Each row is a point on a tangle of strands that fork, close into loops and nearly touch. The rows are in no order.
Two points are linked if the straight distance between their rows is under 52.6. Some points are linked to none.
J684: [ 14  -8  10  20  11  -4 -18  -5  22  -7   6   3  15 -13 -17  -8   0  20
  24   9 -14  -7]
J321: [ -2  -7  12   6  -2  19   0  15 -31   0  -5 -10  15  -3  -5  -8 -29  21
  -4  15 -12  17]
J637: [ 17 -20  -2   6  16  11 -13 -14  24  -9   4 -12  23 -10  -9  -8  -7   5
   7  -1   6 -17]
J744: [-19  35  13  -2 -10 -22  -1  -1   8  -1  11   5 -21  -6  -7 -16  19  18
  12 -22  -1  -7]
J459: [  6 -14  -1   6  13 -14  -7  10 -12   9  13 -10  35   3 -11   6  -7  32
  -7   3  -9  -6]
J268: [  7  11   1  -2   4  13 -17  -4 -15  -6 -11 -13   8 -16   6  -5  -9  -7
  17  17 -10  21]
J36: [ -1  -7   0  -4  -1 -15  14  23 -15 -10  15 -16  -8  35   7  13  20 -31
 -35 -12 -16 -16]
J755: [-17  23   7   3  -7 -27 -19 -15  -9  14   0   4   1  -9   6   9   3  15
  14  -3  10  26]
J774: [ -2 -12  -3  -5   0  20   2  11 -36   7 -18 -13  23  -7   6  -4 -27  -6
  -7  12  -1  23]
J677: [ -8  15  18   3   8 -11 -29 -22  14  14  -5   9  -6 -10   1  -7   8  11
  31  -7   3  -8]
J273: [ 10  13  -1  -8  12  16  -8 -31  20 -15  11 -11  -5 -18   9 -10   3  -8
  11   6   8 -17]
J354: [ -1  24   1  11  -3   0 -15 -11  -5   0  -5 -11 -13   3   0   7 -29  26
   4  12 -16  24]
J689: [-11  28   9  -7  11  -2 -13 -17  22   0   4   5 -16  -3   6 -16  10  10
  15 -14 -11 -21]
J613: [  0   0  19  31  11   9 -21  13  -6  11  12   6   4  -5  -1 -22   2  17
  11  20 -21   9]
J542: [-13 -19 -18  -4  -7 -13   1   2  -3  19 -22  21 -15  -4   4  -3   9  -8
   6 -19 -13 -10]
J616: [  3 -13   9  -4 -10  15   2  27 -17  -5  -3 -17 -25  39  18   9  22 -25
 -18  -5  12 -18]
J315: [-11  14  -8 -10  -2  30   1   5  13 -15   8 -11  -2  -3  12 -30   8   5
  -6 -12   3  -4]
J650: [ 19 -27 -17 -14   0  -9  16 -20  27  -6   0   0  13  -5  -2  13  -9 -13
  -2  -9   2 -12]
J947: [  4   3  13  38  -2   2  -8  19  -1   6  15   7 -14  12 -16 -15 -10  23
  -4  27 -22  15]
J503: [  7  -5 -13 -10   0  12  -7 -16   2  -5 -15  -4   7 -20   3  -4  -8 -19
  21  10  -3   7]
J255: [-15  15   8 -12 -15 -15  22  10  11  -6  20  12   6 -15  -3  -6  13  28
  15  -2  10   6]
J654: [ 18   4 -14   5   0   7  10   9   2  -5  -2 -20 -11  29 -20  21   3 -36
 -32 -26  18 -13]
J77: [ 10  -7 -14   4   9  20   7   1   5  -3  -9 -16  24  -1   7  -6  -9 -14
   2 -16  36   4]
J975: [ 13  -9 -24  -3   2  -4  18 -22  23 -19   3 -15  -2  -7  -6  -3  -8 -32
 -17 -18  15 -14]
J762: [  0  -3 -12  -6 -18 -13  12 -16  21  -5 -11  23 -39 -10 -13   7   2 -20
  -5  -7 -14 -15]
J661: [-10   5  15  22 -10   5   0  18 -16   1  11   2   1   1 -14  -3 -26  38
  -1  19  -3  13]
J391: [  9 -14 -19 -14 -13  19  11 -15  10 -11 -15   7 -28 -13  11   0  -1 -36
  -1   0  11  -7]
J332: [ 14  -9  -1   1  -3 -22  -9   1   7   8  -4   3  13 -17 -28   2   0  16
  27  -3  -3  -7]
J621: [-15  15  -4 -20   1  21  -7   2  -3   9 -10   0   5 -16  24 -23   7   3
   8  -5  -3   5]
J149: [ 12  26  17  -6  20  10 -20 -34   8  -1  -1  13  -5   2  11  20   0  12
  13  23   2 -10]
J656: [ 10 -31 -24  10  10   5  -3   3 -15   0 -26  -2  10   3  17   4  -7 -23
  -4  -8   1   5]
J486: [ 11   0 -13   5   1  11  26   6   5  -8 -16  -7   3   2   6  -6  -6 -36
   2 -29  35  -3]
J833: [ -6 -10   7  -1  -5 -29   4  11 -33  30   3   8  20 -10 -23  11   3  14
   1  -3   4  -8]
J257: [ 13  16  19  27  16  -5 -21   1  14   8  13  18 -11  21  -3   3  11   1
   6  35 -21  17]
J879: [  0  18   2 -13 -14 -27  28  11  21  -9  10   4  -6 -10 -21  -3   7  14
  -2 -16  -7   1]
J136: [ -2   7 -20 -18  -7 -16   4 -20  22   5  -3  14 -24 -14  -3   0   7 -12
  12  -8  -9  -7]
J876: [ 23 -19 -20  -3   4  -2  12   1  12  -2  -2 -21  -8  33   2  23   8 -31
 -21 -15  25 -22]
J948: [-26  26  12  17  -2 -16 -21  -6 -22  18   3   0  -2 -16   3   3 -10  26
  -4  10   2  32]
J489: [  1  -8  10 -18  -1  -4  15  13  18  -7  13   3  16  13 -13  -9   2  20
  10 -14   0 -26]
J132: [  8  10 -18   4 -12  20  13  19 -16  -8 -12 -18   0  15 -20   6   4 -22
 -27 -27  20  -5]
J481: [ 11 -22  -9   1   1  15  11  32 -17  -7 -23  -6 -16  26  19   3  20 -23
 -15 -12  28 -19]
J280: [  5 -16 -19   7  -3  19  11   0   7 -14 -29   1 -29   5  10  -8   0 -32
 -20 -19  16 -16]
J56: [  1  23  -3  -7  -5   6   6  -8  34 -28  13 -16  -1 -14 -28  -8  -1   1
 -28 -15 -17  -4]
J394: [ -8  14  -7 -19  -3  17  -2 -16   9 -13 -14  -5 -22  -6   5 -21   6 -30
   2 -20 -12 -11]
J765: [ 14  22  11  14  14  14 -22  -5  -2 -10  13   4  -7   3   7   3  12  11
  12  39 -18  16]
J800: [-10 -20  10  10  19 -11   3   2 -33   6  17 -12  34  -5  -6   5 -16  17
 -10   7 -12 -12]
J152: [ -3  32  13  15   9  11 -11   3  -6  -4   2 -14 -31  24   9  -7 -31  28
   7  19 -16  17]
J594: [-12  10  18  21  -2 -19 -11   5   9  17  24  16  -5   4   7 -10  35  23
  -5  18  15  20]
J477: [-22   3 -24 -20  -8   8   8   2  -9  10  -8   2  -8  -3  28 -14   0 -14
 -11 -14 -11   8]
J585: [  4  22   0  -8   3  -5  -5 -10  22  -8  16   5  -9 -12   4   2  24  20
  15  18   4   1]
J349: [-25  18  12  27   9   0 -13  -3 -19  17  17  -2 -10  -6  10  -3  -8  32
 -15  26  -9  24]
J722: [ -2   7   8   4  21  32 -17  -7  18  -3  -8 -20   8  -9  28 -26   0  -8
   9   5  15   6]
J296: [  3 -38  -9 -14  -1  -3   3  22 -13   3  -4  15  -8  27  20  16  19  -5
  -2   1  -3 -17]
J326: [ 11 -37  -5 -10  -4   1  11   7   0  -2 -18  25  -2  11   4  22  -3 -14
  12   5  -3 -10]
J916: [ -6 -28  -4 -12   8 -13   9  11 -45  32   9   2  12   9   5  16   4 -12
 -11  11  -6 -15]
J568: [  3   5  -2 -28  -7  15  15 -36  10  -5  -2  10 -19 -14  12   6  -2 -27
   9  12   6  -6]
J537: [  7  30  11   9  10 -12 -29  -1  -3  -5   5   8  -3  -6  -1   8  19  19
  23  28   2  12]
J991: [ 11 -12  16  -2  -7 -30   1 -11  18   7 -12  19   6 -13 -25  20  -9   2
  26  -1  10  -2]
J672: [-20  -2  -1  16  14   9   0   3 -11   8  24   3  17 -15  13  -7  -5  29
 -11  17 -12  13]
J519: [ -6   3 -17 -10 -14   7  23  15 -23 -13  10 -20  10   5 -17 -11   3 -16
 -25 -22   7 -10]
J232: [ -1  -8 -15 -23 -21  -2  25   8   7 -12   1   6  -4   6 -12   3   3 -11
 -12 -16 -11  -9]
J196: [ 11  11  13   1  24  20 -18 -31  24  -4   9   2  -8  -5  15  -2   7   3
  14  21   0 -21]
J851: [ -6  -5  14   9 -10 -27   3   8  -6  12  -1   2  20   0 -19  17 -19  25
   2   0  12  25]
J989: [-14 -19  -9 -10  17  -9   6   2 -35  20  13 -14  26  -6  -1  -1   3   2
 -13  -8  -6 -23]
J787: [ 24 -32 -13 -13   8  -2   5  -9  12   3   0 -15  20  19   0  20  -5 -25
  -5  -6  16 -11]
J995: [  8   5   6   8  11  28  -2  10  -1  -2 -15 -19  17 -15  20 -21 -10  -9
   9 -15  34  13]
J433: [-14   3  16  26  -8 -13 -16   7  13  14  11   9   8  -3  -6  -2   8  35
   1  13  11  28]
J380: [ -5  24   3   6   6  -4  -6   0  15   8  25  16 -13   7  14 -10  36  22
  -1  18  -4   3]
J250: [ -2  26  21  30   2   1 -15   3  -4   5  -7  -4 -36  36   3  -2  -6  24
   1  22  -1  14]
J72: [ 10 -32 -15   6   7   6   3  19 -29   0 -19  -3   5  11  24  -3  14 -28
 -12  -8  11 -10]
J767: [-19  -7  -6  -2   1  -7   6   1 -15  11  11   5  20 -21   6 -12  -5  19
   8  -4  -7   4]
J651: [  5  17   7   2   5  11 -17  -6  -1 -17   1 -10  -1  -1  -2   6 -17   9
  10  27 -19  24]
J23: [  6 -20  -6  -9  -2  10   1  -7  10   9 -21  20  -1  -7   2  10 -21 -14
  15   6 -10   3]
J59: [ -8 -25  -5 -21  -7 -11  16  18 -26  19  13   4  -3  21  17  17  19  -8
 -13   3  -5 -17]
J41: [  2  13  -9  -4  -9   3  12 -15  23 -24   1  -4  -4  -4 -20   1  -8 -30
 -28 -22 -11  -3]
J461: [  0 -14   1   3 -14   4   9  -5  21 -23 -12  25 -34   1 -10  12  -3 -19
 -32  -8 -21 -14]
J977: [  6  12 -15  -4   4  12   4 -23  23 -18   2 -19  -2 -18   2 -12  -3 -28
   6 -13  20  -4]
J931: [  0  28  38  35  11  -8 -29  -2  10   0   1   6 -19  25  -1   1  -2  13
   5  18   0  16]
J231: [-16   4  26  23 -20 -25 -14   2   7   0   0  -3  11   1 -14   5 -13  28
  -9   0  19  36]
J772: [ -4   9 -15 -22 -10  -7  10  -6  14 -10   6  -1  -5 -17 -13  -9   3   3
   6 -11  -8  -4]
J408: [ 19 -16 -15  -4   6   2   6   7  -3  -6   3 -19  36   7  -2   8  -4  -8
   0  -6  20  -6]
J156: [ 10  24  18 -11   5  -8 -19 -33   5   4  -3   9  -9 -11  -5  25 -12   7
  21  19  -1   7]
J648: [ 10 -28 -14  -1  -2  17  -1   6 -23   9 -27  -4  19   5   8   8 -16 -18
 -15   7  -2  22]
J688: [ -3  -4   4  -5   0   7  17  14  13 -16  25   3  21  -5   0 -16  10  20
  10  -1  -2  -6]
J998: [  5 -10   2 -19 -16   4  31  16  12 -18  -2  11  -2  26 -14  26   4 -18
 -34  -6 -16  -6]
J182: [-19  19  11   9   5  -4  -6  -4 -38  16  -9   2  -3 -20   4  -2 -20   3
   6   8 -18  26]
J841: [  0 -21 -17   2  -6  15   9  13   3 -26 -17   6 -24  17   1   9   3 -17
 -32 -14  -7 -17]
J791: [ -5  23  36  22   6  -8 -35 -19  13  13 -10   4  -9   8  -1   1   0  19
  18   7   8   5]
J26: [ -1 -15  -9  -4  -8 -25   0   7   0  16 -14  19  -4  -1 -18  -3   7   0
  20 -19   1 -14]
J388: [ -2   2   8  13  21  21 -20   4  13  -3   9  -1   6  -6  23 -23   6   9
  16  12 -13   3]
J116: [  8   6  18   0  -5 -17  -6 -22  13   6 -13  11  -5 -11 -15  24 -27   3
  22  10  -5  19]
J455: [-13  -3   1  -9   2  22  18  18  -5 -16  13  -9  24   0   6 -23   2   5
  -4 -16  10 -13]
J167: [ -4 -15 -14 -30 -17  -7  25  13 -13   5  12   9  10  11  -1   8   6  -2
  -6 -10   1 -11]
J13: [  2  -3 -10 -13  -5 -10  26  16 -32  -5  16 -15   4  16  -9   7  14 -25
 -37 -11  -7 -11]
J990: [ -1 -21 -18 -14 -11  15   4  13 -27  10 -12  -2  17 -14   0 -15   2  -9
   9  -3   2  -6]
J853: [  7 -15   6  -3 -17 -41  12  13  -7  19  -2   9  19  -1 -19  23   6  17
   6  -7  10   4]
J608: [-24   7  -2  -3  -8 -21   3  -3  -9  19   1  11   4 -15   7   1   0   7
  14  -8   0  12]

How many points has the smallest loop of links through each point below? Write 0 if it is on no loop.
J651: 7
J349: 6
J851: 0

Name the points in between on the shortest way along the links from the first point to the second, in order.
J722 / J684: J995, J77, J408, J787, J650, J975, J977, J273, J196, J149, J156, J116, J991, J332
J841 / J477: J461, J762, J136, J772, J879, J255, J688, J455, J315, J621
J232 / J268: J167, J59, J296, J326, J23, J503
J250 / J800: J152, J354, J651, J268, J503, J23, J326, J296, J59, J916, J989
J774 / J36: J321, J661, J947, J613, J388, J722, J995, J77, J408, J787, J876, J654, J132, J519, J13
